Points, in no order, along strands that fork and pass close to each other.
In the rows, 128 means zero.
Points whose rows are less than 107 apart are linked; no others are. Some points are linked to none.
<681>: [104 127 119 104 125 161 166 155 138 163 148 156 157 120  70  98 116 125
 159 176  85 120 124 155]
<772>: [134  92 129 119  98 148  92 164 131 130 113 129 127 136 157 137 139 125
  91 148 103 150 104 149]
<860>: [ 94 161 102  95 144 150 182 129 140 200 149 166 184 117  60  90  93 111
 172 144 105  94 149 144]
<49>: [170 121 129  84  93 151 126 161 102  99 128 116 128 136 130 159 141 107
  60 131 137 137 153 138]
<929>: [122 167 139 119 153 120 173 125 161 143 170 173 162 108  99  81 112 143
 183  94 132 116 109 121]
<603>: [145 145 141 148 120 159  99 120 150 141  93 126 158 152 119 117 122 133
 135 101 171  94 104 103]
<319>: [135  91 129 120 123  71 107 100 172 132 141 143 140 110 138 152 154  91
 178 166 159 147 145 141]
<93>: [ 79 164  67  81 140 114  49 115 122 173  85 131 164 190 116 165 114 106
 110  96 133 111 137 102]
<95>: [154 122 152 125 160 152 151 138 182 152  95 130 160 157  85 134 145 135
 153 140 137  46  64  99]
<60>: [ 80 149 135 162 116 111 108 125  85 113 143 119  97 127 165 110 105 154
 105  75 124 145 140 126]
<107>: [100 145 132 129 167 103 183 103 149 164 184 172 160  96  87  46  95 154
 208  96 118 144 124 112]
<316>: [144  94 111  88 134 116 108 141 157 139 108 128 183 154 101 159 144 114
 134 142 135 125 115 125]
<344>: [165 101 146 134 111 196 171 154 120 126 161 109  78  88 105 137 143 117
  97 205  73 117 125 138]
<208>: [ 89 127 124  83  65  85 128 135  88 109 162 166 118  87 185 113 126 118
 136 122 190 189 208 149]
<381>: [115 182 125 148  94 106 143  78 109 118 156 132 110  79 165  91 111 132
 168 113 216 162 194 144]
<258>: [122 131 137 113 159 134 100 156 142 128 106 117 111 175 143 127 126 143
 114 127  77 100  67 115]
<705>: [154 153 147 111 131 147  74 118 104 124  85  98  97 195 156 167 162 114
  36 103 110 142 102 113]
<204>: [173  78 151 134 117 155 115 169 145 111 102 119  96 135 176 165 168 134
  80 184  83 142  76 137]
<962>: [169 102 138 142 132 181 129 160 126  97 109  85 114 139 123 140 146 142
  96 129 105 101  89 117]
<153>: [165  77 150 120 133 189 175 143 170 137 105 106 114 101  78 131 174 154
 116 169  81  80  79 143]
<629>: [168 142 137 113 103 147 147 129 109  93 132 113 137 117 131 133 128 128
  87  91 165 118 158 140]
<700>: [106  82 122 128 137 100 144 131 151 157 157 156 165 108  68 100 127 129
 188 136 122 154 133 126]
<750>: [158 134 158 182 116 151 155 140 108  96 156  88  52  97 149 145 146 128
  85 177 122 112 121 131]
<438>: [151 211 125 148 113 200 187 140 116 141 138 148 157 106 118  80  87 143
 142 123 138  96 153 134]
<613>: [193  90 136 132 146 151 106 145 138 116  68 103  90 174 190 174 181 131
  59 170  82 131  56 113]
<653>: [163 140 136 148 100 171  89 139 126 114  80 115 146 171 127 145 139 121
 121 125 166 107  97  97]
<894>: [131 118 119  94 153 112 141 149 119 112 122  98 110 151 127 177 138 100
  80 133  87 109 133 145]
<744>: [146 107 150 136 137 178 170 142 170 147 111 115 130 115  69 109 147 151
 149 154 106  54  73 129]
<893>: [ 74 115 109 125 167 116 179 112 124 183 172 177 170  96  82  41  88 152
 188 105 114 169 142 128]
<876>: [118 106 138 124  94 124  83 134  86 105 109 119 104 139 166 157 141 122
  69  89 146 154 154 134]
<779>: [109 105 108 118 154 108 115 116 145 155 125 136 168 144  87 121 111 107
 161 118 134 122 136 123]
<840>: [157  86 147 156 153  78 165 139 156  83 150 111 107 101 123 156 162 158
 148 145 128 119  87 134]
<762>: [102  92 110 110 140  81 160 116 128 127 175 162 161  96  94 101 121 132
 185 108 127 173 167 135]
<862>: [155  97 123 119 137  69  85 112 175 127 106 139 142 142 153 181 154  91
 172 168 155 148 120 122]
<330>: [139 161 134 147 138 100 169  93 144 114 180 143 141  99 108  84 117 148
 170  93 174 128 136 136]
<677>: [139  86 140 168 133 124 176 128 161 111 144 122 124  74  88 121 164 158
 172 152 121 116 104 141]
<701>: [129 170 104 121 106 170 134 145  99 144 106 146 186 150 103 107  85 140
 123  95 142  91 143 110]
<810>: [113 146 131 152  87 164 125 120 117 138 136 132 127 113 132 106  98  91
 158 174 157 147 161 159]
<293>: [123 116 139 116 111 177 108 164 131 138 133 129 112 138 131 121 119 114
  71 156  84 140 115 150]
<839>: [ 92 146 135 149  98  99  78 109  77 105 120 125  96 136 181 138 127 146
  85  72 139 157 146 131]
<773>: [173  67 157 139 123 169 177 153 160 118 123 109  81  68 121 136 176 159
 122 206  75 109  70 158]
<713>: [ 90 133 110 118 170  57  89 117 120 109 127 125 132 166 132 181 122 113
 132 112 104 129 128 101]
<228>: [ 80 211  75  98 150  82 111 121 104 172 123 191 182 139 161  91  71 141
 159  45 123 154 165 101]
<689>: [122 111  90 107 107 150 116 143  91 139 115 110 155 149  93 143 104 101
  96 121 114 120 169 132]
<591>: [142 103 145 169 103 158 185 114 150 128 153 134 116  83  76 125 175 137
 158 173 127 111 115 161]
<80>: [ 92 102 124 103 128  55 125 128 124 109 183 153 134 100 131 110 121 136
 170 103 153 193 167 133]
<936>: [ 54 170 105 123 121  88  64  81  96 138 113 157 118 142 176  97  94 139
 168  73 151 182 185 112]
<754>: [136  85  83 103 123 103 100 154 119 115 103 114 166 156 109 188 150 115
 120 136 128 129 119 113]
<871>: [172 104 134  82 132 153 128 160  95 114 111  87  91 154 126 182 156 100
  30 151  92 127 133 120]
<264>: [151 110 158 180 106 106 141 126 103  80 139  92  75 104 156 161 162 113
  90 155 158 126 137 143]
<422>: [ 77 150 124 145 153  95 132 115 107 128 162 141 132 127 150  92  81 146
 149  77 118 149 136 123]
<251>: [142  94 131 159 119  94 115 137 110  93 107  98  98 127 167 191 150 117
 108 156 134 139 135 125]
<1004>: [167  98 123 112 139 157  78 141 114 133  68 102  91 197 166 187 175 110
  33 148  76 140  89 111]
<41>: [149 115 109  91  85 137  69 136  92 120  93 113 136 167 141 173 148 112
  52  99 132 147 159 115]
<92>: [ 80 118 131 141 160 129 202 121 102 143 180 165 133  86 115  43 102 167
 170 108 115 195 144 156]
<746>: [154 113 123 152 134  98  93 118 169 120  90 134 129 157 181 173 152 101
 154 175 142 134  96 123]
<280>: [131 136 135 140 148 111  77 105 155 129  77 121 122 187 165 165 141 104
 126 132 141 132  97 109]
<624>: [129 200 125 164 105 166 142 114 123 134 144 137 125 109 147  84  88 126
 152 135 163 127 153 141]
<786>: [128 124 128  94 132 156 144 153 136 128 142 135 132 125 106 119 123 118
 126 157  89 118 121 161]
<577>: [151 133 146 131 131 110 155 111 143  97 157 115 121 108 117 130 139 134
 128 101 161 125 133 146]
<560>: [116 126 128 154 100  88  77  84 140 125 123 143 119 105 159 107 124 158
 181 109 215 162 150 116]
<768>: [174 120 166 121 157  88 140 127 150  88 127  98  82 152 186 183 188 131
  88 145 147 128  86 134]
<898>: [145 117 152 139  86 140 166 102 150 111 160 150 130  86  93 133 166 118
 156 161 164 149 148 176]
<661>: [130 117 136 137  89 114 115 105 142 127 133 140 129  99 140 133 139 106
 160 156 187 155 171 160]
<412>: [ 88 116 108 126 110  92  71 117 110 112 107 142 152 135 138 129 123 142
 152  86 149 156 155 105]
<108>: [124 176 122 148 115  89 165  70 141 124 173 144 138  78 127  87 112 131
 197 105 202 153 173 143]
<765>: [169 156 153 123 126 217 175 133 137 130 143  89  82  91  88 116 122 124
  93 171  74  78 126 131]
<676>: [ 78 151 132 136 175 107 146 143 120 134 139 125 113 131 138  89  80 145
 137 110  72 119 112 125]
<941>: [ 79 144  87 100 172  60  89 104 113 137 137 133 147 154 117 159 104 109
 137  75 114 140 159  99]
<643>: [100 141  94  99 140 141  54 128 117 168  67 124 158 220 122 161 132 123
  85  85 100  97  85 100]
<299>: [ 97 144 104  91 123  75 112 121 108 121 152 164 163 116 142 105 114 148
 160  57 158 173 178 117]
<140>: [102 113 130 176 119 108 101 115 133 120 124 134 143 120 137  92 109 150
 175 107 170 153 129 118]
<925>: [139 114 143 135 131 153 110 133 175 158  95 145 173 154  98 114 128 126
 165 115 153  82  79 102]
<289>: [173 180 164 147 134 211 176 130 121 140 147  91  87 105 110  85 105 140
  98 148 101  84 118 134]
<715>: [120 115 132 128 182  77 133 115 138 102 126 103 116 142 136 159 133 114
 111 111 107 116 114 135]
<926>: [ 95 143 137 143 175 147 151 147 142 135 132 103  94 126 112 102 100 151
 136 141  71  69  89 124]
<448>: [161 102 123 155 108 173  83 118 110 118  70  99 133 169 112 175 154 119
  88 125 126 102 122  88]
<849>: [ 77 156  62  78 159  60  68 103 121 163 120 130 168 168 110 165 101  95
 152 100 124 130 167  88]
<532>: [129 135 148 116 175 158 138 168 133 130 104 105 106 144 125 133 118 145
 133 153  58  64  66 112]
<205>: [ 96 152  82  86 136 132 155 121 144 197 132 174 206 148  68 104  83 104
 177 112 135  92 158 115]
<552>: [169  71 161 139 105 158 164 155 139 113 154 120  67  68 132 145 167 126
  96 210  87 136 121 159]
<683>: [ 93 137 118 145 126 130 187 115  67 148 164 162 130  90 138  46  85 158
 134  94 140 202 183 152]
<945>: [165 101 138 141 160  91 142 141 158  77 119  93 103 133 157 175 168 153
 126 151 128 104  70 119]
<742>: [142 150 154 185 121 183 165 132 104 118 172  83  58  85 134  92 107 139
  85 149 101 112 133 146]
<724>: [126 164 150 124 144 139  70 105 126 133  84 108 110 181 158 158 126 109
  78 105 113 130 111 126]
<617>: [157 198 142 164 117 208 176 124 106 146 140 120 118 104 124  81  84 118
  92 130 108  97 152 122]
<26>: [106  90 143 169 126 162 134 136 134 156 130 129 126 120 107  82 104 140
 131 137 105 134  99 134]
<664>: [155 113 164  96 118  79 147 149 154  82 156 133  97 118 177 165 172 108
  95 159 145 139 115 146]
<337>: [110 191  93  91 118 153 127 140 129 187 111 181 208 147 108  91  79 119
 161 103 157  99 156 102]
<584>: [119  89  94 121 111  84  70 133  99 101  97 125 140 147 142 192 151 122
 118 140 136 143 149 119]
<456>: [114 169 125 139  85  89 100  96 103 101 137 130 101  95 190 104 124 149
 165  93 223 162 183 123]

Follow the links from the first point to the second, and from the first to the third. Name the last point that the two ways share.
<768>, <552>, <724> | <661>
<724>, <251>, <153> | <289>
<456>, <893>, <715> | <330>
<929>, <643>, <60> | <49>
<713>, <577>, <532> | <49>

A fork is a point with three links. Follow the links from the first point to the second and name the forks in between, in order.
<617>, <316> | <289>
<945>, <1004> | <661>
<750>, <898> | <289> <661>
<456>, <876> | <330> <49>
<643>, <676> | <49>
<713>, <412> | <49> <330>

A fork is a point with three links, a tip a point with one. Leave the first point through the second and follow the links. Name the first fork or tip that comes.
<661>, <810> | <289>
<293>, <786> | <701>
<591>, <677> | <664>
<613>, <1004> | <661>
<140>, <560> | <330>
<871>, <894> | <643>
<773>, <153> | <448>
<849>, <941> | <49>

Name the points in between on the shortest way along the links from the first point to the second, in order.
<624>, <603> | <438> <617> <289> <765> <344> <552> <773> <153> <744> <95> <925>
<894>, <80> | <871> <49> <629> <577> <330> <108> <381> <456> <560> <140> <412> <299>
<49>, <532> | <41> <876> <839> <60> <422> <676> <926>
<661>, <779> | <810> <624> <438> <617> <289> <742> <750> <264> <251> <584> <754> <316>
